A landscape with many peaks, sampled at points; each row gives a point and its height.
A climber steps from a point to the highest of its 2 nearest points, and stops where none of them is higher. Distance is the straight distance between rows; heights are no part of it.
J851 (h 206): [ 26  31 -12  36  13 -21  42 -39  16  -9  -4  20 -42 -14 -20  17  46  -1
 -41 -11  28]
J451 (h 144): [ 20  87   5   6 -25  -5  25 -36  -8  38   6  75 -61 -11  -8  -7  38 -37
 -15   9   7]
J390 (h 267): [ 21  43 -43 -24  -3  -5  26 -18 -48  14 -29  35  -5 -44   4  20 -25 -21
  38 -16  21]
J501 (h 515): [-15 -45   2  43  19  12  29  -4  -3  27  44 -16  10  40  -8 -19 -30  25
 -57 -37 -32]
J991 (h 230): [ 34  16 -20 -16   2  23  21 -21 -24  85   3  20  -6 -18  13  37 -30 -11
  17  -5 -42]
J579 (h 74): [-66  27 -32  38  44  23  43  23  -3 -11  -3 -22   4  44  -5 -13   7 -45
   5   5   5]
J719 (h 416): [  5  23   8   6 -11 -16 -51   0  53 -11  -4  25  -7  12  -6 -30   7  -6
 -10  34  57]
J623 (h 266): [ 27   8  15 -20  24  -7 -39   6  29  -5  21  14  26 -24  30  21 -24 -21
  48   5  21]
J807 (h 484): [  6  -9   0 -16 -26 -21 -20 -55  44 -11 -19 -33  44 -12 -12 -51   7 -14
 -29 -42 -33]
J123 (h 366): [ 17 -14   2   7  -2   3 -22 -36  18  10   7 -18  32   5  -2 -28 -35  -7
 -37 -23 -20]
J183 (h 497): [ -1 -23   3 -61 -16 -22 -39  14  13 -14  13  -9  39 -26  14  17   9 -69
  65  -1 -16]
J895 (h 99): [ 63  46 -10 -34 -29  -9 -42   9  -9 -26  40  50  36 -29  25  10  30  -6
 -17 -32 -65]
J187 (h 530): [-11  35   7 -27 -44 -38 -49 -22  44 -12 -44  -9 -25  -6 -23 -55  35 -21
 -24  23  12]
J473 (h 265): [ 15   3   3  11   4  -5  13 -50  57   0 -20 -14 -26  20 -18 -45  17  20
 -58 -39  23]
J121 (h 109): [ 46  60  16   5 -22 -20 -22 -15  21  -3  13  75 -18 -10  15  19  54   6
 -25  21  -3]
J145 (h 489): [ 27 -11  11  41  30   1  -1   2   6  54  43 -21  18  23  11  12 -34  -3
  -3  -1 -36]
J389 (h 389): [ 16 -39  -1  38  23   3  13 -21  15  13  20 -19  -3  46 -17 -26 -18  27
 -62 -66   4]
J27 (h 498): [  2 -45   0 -46  -1  17   7  -9   6   5 -12 -20  16 -27  -1  23 -21   9
  24  53  -3]
J595 (h 317): [  9 -19  12  31 -24  10  10  27 -10  76  -7  -9 -31  -3 -10  23  18  25
  27  67 -12]
J647 (h 185): [-81   3 -25  17  20   2  54  29 -42 -37 -47 -33  -1  28  -1 -37   9  16
 -32  -2  -2]
J240 (h 125): [ 42  77  -3  -1 -19   0  12  -6  -3   3  38  85 -40  -7   1   8  40 -18
 -38   3   0]
J470 (h 531): [ 30  42   7 -21 -49 -18  -9 -44   2 -32  -1  44   7 -34   2  14  31  -2
  20 -23  -6]
J806 (h 189): [  3   8   1  42  15 -31  72 -36   0   1   2  41 -48  15 -22  16  74  -8
 -50 -15   5]
J627 (h 388): [ 11 -48  44 -56 -40  12 -21  31   9  25   2 -13  16 -29  -9  18 -21  -3
  33  48 -15]
J282 (h 323): [ 34  20 -51 -42  -9 -18  11 -26 -42   2 -27   6  -4 -56  -8  10  -7 -36
  22  -3 -22]
J848 (h 7): [  0 -29  -6  47  31 -53  39 -32  29  45  26  34  16  33 -13 -24   5  -8
 -38 -41   5]
J567 (h 146): [-20   5 -26  44  27 -45  69   2  11 -20 -22 -22  -9  46 -24  10  49 -43
 -31 -18 -31]
J739 (h 387): [  3 -32  32 -45 -38  -9 -38  34   2  16  13 -45  25 -34  -8   5   2 -44
  56  30 -40]
J16 (h 413): [ 21 -35  -3 -40  10  10 -61   2  21 -29 -13 -39  13   4   1 -23 -34  32
 -30  11  16]
J906 (h 254): [-19 -53   6 -50   4   8  18  27 -28 -15 -23 -25  -7 -17 -18 -13 -51   1
   0  22  61]
J345 (h 171): [-25 -14   0 -55 -33   4 -45  -6 -10 -66 -16 -24 -19  -1  -1 -51 -26  23
   3 -58  10]
J592 (h 95): [-13 -31 -19 -24  17 -11  25   0  11 -32  -2  22  13  -4  -2  34   9   3
  23  30  57]
J358 (h 121): [-21 -23 -17  17  41  -9  16  29   1 -29  10 -21  -7  17   9  46   3 -16
  24  49  32]
J420 (h 286): [-24 -34 -27   3  23  32  -3   1  -5 -33   5 -30 -25  24  -6 -22 -23  24
 -30  11  38]
J665 (h 446): [ 16  62 -11 -32 -28   3 -17 -26  22 -12  -1  64  12 -34  23  23  21 -32
  52 -34 -21]
J486 (h 255): [-13 -31  19 -38  -6  -8 -37  13  25 -53 -15  -5  -7  24  19 -32 -10  77
 -17 -46  49]
J663 (h 613): [  0 -18  12  42  19  35  12  -7 -18  44  22 -28  11  21  -3  12 -45   7
   4   3  -1]
J932 (h 140): [ 81  20  19 -18  -5   7 -13  -4  -9   2  39  39  43 -37  31  16  12  -3
  -2 -28 -78]
J899 (h 122): [-12  12 -15  24  49  22  74  20 -28  41   6 -11 -12  18  15  52  15 -41
  21  -3 -49]
J881 (h 503): [ 23 -20  -3 -31  -9 -23 -58  -3  55 -50 -25 -29  22 -15   6 -33   1  10
 -18   7   6]
J683 (h 234): [-44 -31  16  21  -4  -3  26  51 -50  -8   7 -55 -36  26  -7  15  -9  -6
  15  42   0]
J119 (h 162): [-34   4  20  21   1  38 -41  -1  13 -15  20   9  52  21   6 -30 -46  35
   7  -5  -7]
J92 (h 327): [-11 -45   8 -53 -29  35  -5  23 -54  -3 -21 -32 -34  -8 -46 -39 -48  10
   2  14  16]
J975 (h 196): [-44 -72  13 -30  -4   1  34  75 -64  10 -19 -17 -30  -2 -30  -4 -28   4
  -7  37  53]
J370 (h 71): [ -6   3   2  41  14 -13   0 -14  34   3   1  22  53   7  21  30  16  40
  -2   3 -10]
J888 (h 270): [ 38  12 -10  18  37  -8  22 -20   4  64  24  49  36   0  39  28   7  10
  -4  -5 -45]
J823 (h 268): [ 14   9 -15  19   2 -12  16 -38  31  33  -1   2  31  -5 -15 -46 -36 -33
 -13 -39  -8]
J494 (h 231): [  7   5  -3  25  25   4  20 -44  27 -29 -17 -12 -14  -5 -17  -2  15   0
 -32   0  35]
J321 (h 199): [ 45  31 -20  -8  28  11  20 -18 -10  68  23  57   6   1  25  49 -21  -8
  -1 -34 -46]
J211 (h 166): [ 27  66 -16   4 -16 -29  10 -43  15  32  -9  51  -8 -11 -16 -10  28 -49
  -3 -18  -6]
J998 (h 417): [  2 -31 -12 -28   3  23  14  15 -21  29 -24 -32 -13 -21 -18  24 -27  17
   1  75   4]
J165 (h 376): [ 39  12  -3 -53   6  -8 -52  20  14  -6  10  17  25 -37  31  35   4 -45
  63  -5 -35]
J19 (h 152): [  6  26  -7   6   8   9  12  -3  18 -10  21  59   4 -16  33  44  32   8
  40  10  27]
J141 (h 143): [-26 -27  32 -51  -2  10 -46  33  26  26   8  13  54   5  21  -7 -51 -13
  55   3  11]
J103 (h 580): [  6   1  20 -30 -29 -39 -61   0  58 -47 -28 -15   4 -19 -14 -48  49  -6
  -5  12   2]
J454 (h 304): [ 46  11  14  -8 -18  -2  -7  -8 -27  61  -7  -8  -8 -39   0  18 -42 -23
  44  12 -36]
J151 (h 129): [ -2  37  -6  46  -1 -15  -4 -17  11 -23   7  46 -14   1   2  39  21  -2
  21  10  56]
J403 (h 390): [-10 -19  22 -26 -47  44  -4  -1 -26  10  -1 -50 -18  -8 -35 -44 -46   6
   4  14 -13]
J489 (h 258): [ 75 -21  42 -18 -14  -7 -25  -4  -6  -1   3 -22  20 -44  15  25  -4  24
  -9  18 -46]
J845 (h 225): [ -6  -7  31 -14 -20  37 -56  16  -3  17  20 -13  34   9   7 -19 -59  11
  25  11  -7]
J950 (h 367): [-39   2   2  25  25 -13 -18  20  42 -28   5  21  -4  30  -1   0  30   4
  -5  39  63]
J272 (h 302): [ -5 -25  43 -21 -41  36 -47  11 -13  -7  17 -32   5  -7  -7 -38 -56   8
   6 -12 -42]
J491 (h 340): [ 13 -22 -25 -15  28  21 -42  11  -1 -32   3 -37 -17  22   0 -38 -22  40
 -47 -13  22]
J918 (h 211): [ -1  -3   4 -37 -22  22 -57   0   9 -51  -6   8 -20  27   6 -54 -10  50
 -16 -73  24]
J655 (h 368): [ 25  -2  21  39  37  13   8  22  -3  64  26   4  39  19  41  39  -7   7
  11   1 -44]
J622 (h 205): [-73  -4 -40   5  28   7  24  35 -70 -48 -28 -32 -24  52   6 -41   6  32
 -30 -31 -17]
J388 (h 605): [ 17  47  33 -13 -57 -55 -43 -26  16 -22 -16  23 -13 -38   2   2  48 -31
  27 -13 -13]
J116 (h 293): [-39 -24   0   7  11  -8 -33  23  37 -49  -7   0 -14  37   4 -26  19  79
 -40 -25  42]
J324 (h 385): [ 39  -8 -16 -34 -36 -23  -5   2 -57  15 -11 -22  -7 -49  -9  31 -12 -32
  29  14 -34]
J959 (h 682): [  5  28  27   9 -43 -49 -33 -28  37 -30   5 -17  14 -29   0 -21  67 -40
  26 -19 -28]
J344 (h 289): [ 15 -39  18  22 -35  -3 -13  48 -15  39   7 -10 -26 -10 -18  55  -8  30
  30  57   2]
J569 (h 468): [ 10 -10  21  20 -24  40  -1   9 -35  47   5 -41 -28   0 -36 -12 -44   2
   3  23   2]
J6 (h 210): [-74 -42  10   1 -15  11  20  86 -75  -8 -10 -39 -41  28 -23 -17  -3  -5
   6  37  18]
J299 (h 355): [  7  -1  -1   5   0  32  35  31 -34  82 -23 -16 -19 -35 -13  22 -10   8
  16  58 -10]
J847 (h 477): [-27  16   0 -23 -31  -8 -50  -5  38 -30 -21   4 -37  20 -25 -68  -5  -4
 -27   5  37]
J745 (h 260): [-26 -39  42  36 -24 -20  11  57 -15  18   9 -52 -36  17 -18  41  12  10
  29  54 -16]
J280 (h 150): [-18  21 -23  14  47  15  75  46 -59  20 -27  -5 -14 -16  26  57  16 -23
  39   8 -30]
J204 (h 108): [-15   4  18  49  12  17 -34  -1  16 -30  35   9  19  38  14 -36 -13  24
 -37 -34  15]
J442 (h 32): [-13 -12 -10  61  33 -31  50 -30  12  25  21   9  20  40   1  20  19  -1
 -32 -27 -19]
J368 (h 246): [-28  11 -21  35  28  16  20  -6   9 -24 -20 -27 -10  18 -16 -35  15   6
 -34   3  38]
J915 (h 30): [-57  13  -7  16  28  17  42 -10  -9   5 -21  15  23  -6   5   2 -20  -5
  39   7  50]
J90 (h 91): [ 18  26   8  35  -4 -17  -2 -28  50   8   0  45  10 -14  17   9  39  28
 -22  36   0]
J930 (h 137): [-25 -26  14 -44 -32 -13 -19 -29  11 -48 -22 -23   8  -8 -14 -40 -30  13
  19 -33  31]
J795 (h 310): [-12 -17  -8   5  12  29  12 -32  21 -12   1  -9 -22  42 -20 -62  -1  26
 -73 -63  20]
J164 (h 165): [-48   1 -30  35  31 -23  67   6 -14 -33 -36 -41  12  26  -1  -4  34   4
 -31   3 -22]
J709 (h 313): [ 52 -40  51  -8 -37  17 -26  14   1  27  -2 -24 -11 -41  -6   5  -9  15
  -2  48 -21]
J999 (h 106): [ -3 -27   0 -36 -20 -11   4 -34  24 -46 -36   4   7 -24 -13   3  -5   8
  18   1  56]
J597 (h 51): [-13  17  -8  58  11 -31  38 -23  21  15  25  32  28  26  28  52  56  15
  -8 -17 -32]
J907 (h 589): [  6   9  33  -3 -28 -31 -41 -27  39 -38  -4 -45  46 -18  -4 -35  38 -30
   6 -42 -41]
J675 (h 149): [ 17   4 -25  22  32   0  11   8 -27   4  28  -5  -5  -1  21  65   3  -2
  21  24   0]
J222 (h 182): [  0  28 -39 -13  34  37  40  44 -62  41  -8  25 -33 -22  24  61   5 -11
  45   9 -10]
J945 (h 188): [ 35  17 -13   0  14  32   2  -8   0   4  26  25   9 -25  34  52  -4  -8
  38   3   4]
J15 (h 239): [-46 -23 -23  17  13  26   0  27 -55 -25  20 -33 -26  45   0 -14 -21  34
 -25 -16  -6]
J259 (h 328): [-44 -37   4  -1  12 -16 -27  36  36 -55  17  -2  16  44   3  -3  19  39
 -21  15  50]
J645 (h 221): [ 14  66 -51 -10  19  22  36   5 -54  23 -13  56  -9 -20  19  42  -8  -5
  35 -15  -3]
J972 (h 198): [ 23  31 -12   5 -13 -32  21 -67  21  39 -11  38  21 -13 -11  -7  -8 -29
   3 -40 -28]
J691 (h 223): [-59  14  -1  17   6  16  -4   3  -1 -46 -14 -11 -50  44 -14 -46  30  17
 -40 -19  65]
J614 (h 202): [ 69   0  22 -14  -8   2 -31   4 -35 -18  16  31  45 -46  28  33  -6  35
  -8   4 -42]
J793 (h 54): [-80   3 -17   9  33  34  23  25  -6 -24   4  -7   3  33   1 -10 -19 -16
  29   4  48]
J333 (h 93): [-18  28 -31  45  62  15  67   9  -7  24  10 -16  -1  31  -3   6   9 -63
   0  -3  -4]

Call two points neighbours if one is among the 2 nearest of the other. Go from one point of each pair to the other, from neighbour to neighbour, staying as high as possible. Name the lowest point that can't be avoided.
J27 and J324 -> J975
J183 and J27 -> J739
J324 and J663 -> J321

Two climbers start at each pair of points below. Name the first point that both come to, or write never.
J793 and J368 -> never
J851 and J567 -> J420
J6 and J164 -> never
J151 and J806 -> J103
